A landscape with many valleys, sampled at points; each row gives a point and its height.
From any point a ball rolls to the lowest of the 3 points nearest to it. It stops when none of these is lower. Distance is the straight distance between rows; heights are no part of it.
tomo: [123 113 196 132 104 105 186  64]  height 1.89
bopaf: [141  87  84 139 158 117  81 154]  height 1.56
veped: [172  64  70 147 117 107 115 133]  height 1.64
zumad: [123 128  89 138 185 179 102 146]  height 3.41
Sinu: [118 169 135 112 127 157 139 143]  height 6.13
butak: [125 137 172 135  90 128 162  97]  height 1.57
likep: [134 130 193 149  92 129 179  70]  height 1.79
mifa: [133 185 150 108 124 153 170 111]  height 3.74
Zis: [ 96 140 118 119 170 156  96 157]  height 3.90
Kog: [164  97  72 156 127 140 117 135]  height 3.08
Vudap: [130 110 173 165  73 128 138 116]  height 2.97
Neti: [161  69  51 119 192 138 130 129]  height 2.50
mopa: [145 126 114 170 100 146 120 136]  height 3.38
puf: [122 121  98 143 165 145  99 156]  height 3.65
zufar: [ 89 108 132 109 189 151  71 155]  height 4.04
Sati: [122 152 112 136 137 148 114 159]  height 4.15
doda: [131 147 179 119 104 118 183  67]  height 2.00
tiri: [145 104  64 146 177 155 103 140]  height 2.89
lamig: [ 83 164 143  69 171 118 136 135]  height 4.70
Samo: [138 148 163  97 116  66 164  66]  height 7.31
tef: [115 113 145 144  88 102 107 140]  height 0.77
divop: [153 102  74 149 148 138 102 142]  height 1.58
ril: [136 114 107 156 108 116 100 154]  height 4.34
zipez: [137 129 159 171  90 158 150 112]  height 2.59
migi: [136 146 148 137 103 147 139 123]  height 2.77
Lur: [130 156 173  96 109 102 161  91]  height 7.23
Rore: [109  76  86 125 189 118  60 154]  height 1.68
kis: [119  86  73 122 208 154  74 147]  height 1.75
vezi: [106 172 131  91 145 138 145 143]  height 5.09
Sasov: [120 138 166 128  88 105 144 126]  height 1.27
merer: [179  76  67 168 107 112 122 121]  height 2.01
vepu: [ 84 161 126  86 170 152 129 148]  height 4.26
furoz: [106 143 143 111 123 113 117 157]  height 2.39
Revad: [116 114 188 124  88  87 157  89]  height 1.55
susa: [116 133 139 130  98 115 113 146]  height 1.00
tal: [121 139 151 132 100 129 133 133]  height 1.76
gasub: [135 166 164 117 114 154 173  87]  height 2.79
zapu: [110 166 147  80 137  94 143 129]  height 6.86
Rezo: [152  89 110 171  86 118 108 126]  height 1.14
Tomem: [151  99  78 162 133 130 110 135]  height 2.74
pite: [142 152 141 149 102 156 157 125]  height 3.70
nen: [129 161 152  82 125  88 161 102]  height 7.09
nuzi: [109 160 119 116 164 173 123 153]  height 4.16
gibi: [123 128 182 118  87  94 151 113]  height 1.43
gidit: [116 191 131  80 165 152 158 123]  height 5.96
genam: [ 93 128 132 110 171 138  99 171]  height 3.98
sem: [118 138 129 131 113 126 107 156]  height 1.65
Duge: [177  58  98 168  81 102 108 126]  height 1.63
fekad: [110 153 156  94 103 101 149 118]  height 7.26
Gobat: [140  81  80 146 129 104  91 146]  height 1.67
fosob: [157  78  62 115 220 160 109 114]  height 2.05
pogof: [107 152 149 112 110 128 135 148]  height 3.05
ruf: [135 145 109 159 114 167 125 137]  height 5.62
Busag: [ 79 147 131  98 190 151  97 158]  height 4.02
Teki: [152 106 136 181  89 148 134 117]  height 1.81
Zir: [159  78  93 159  95  91  99 137]  height 1.41
lufu: [135 164 150 102 125 110 161  86]  height 7.29
lobiz: [133 113 147 154  87 121 110 136]  height 0.93
nafub: [120 157 150 111 112 134 151 127]  height 4.06
kavum: [140  99 144 181  73 116 106 120]  height 1.12
Refaz: [100 150 131 110 142 122 122 165]  height 2.78
fasa: [115 173 146  86 134 124 165 120]  height 6.22
rim: [153  70 112 171  89  87  87 137]  height 1.42
dinad: [124 118 200 118 101  65 173  57]  height 1.72
fona: [163  69  60 125 171 124 116 134]  height 2.81
zed: [134 161 166 120 103 138 170 102]  height 2.18
Kalo: [134 121  87 147 150 158 103 149]  height 3.83
los: [115 188 141  82 170 112 156 116]  height 6.61
Bizit: [101 122 118 121 145 126  82 165]  height 4.03
Tobus: [120 187 124 108 152 176 164 128]  height 6.40

For each start below, name the point where the ball stops.
gasub => Sasov
mifa => Sasov
puf => divop
dinad => Sasov
nafub => tef
Refaz => tef
vepu => Zis
kis => bopaf
Teki => tef
rim => tef
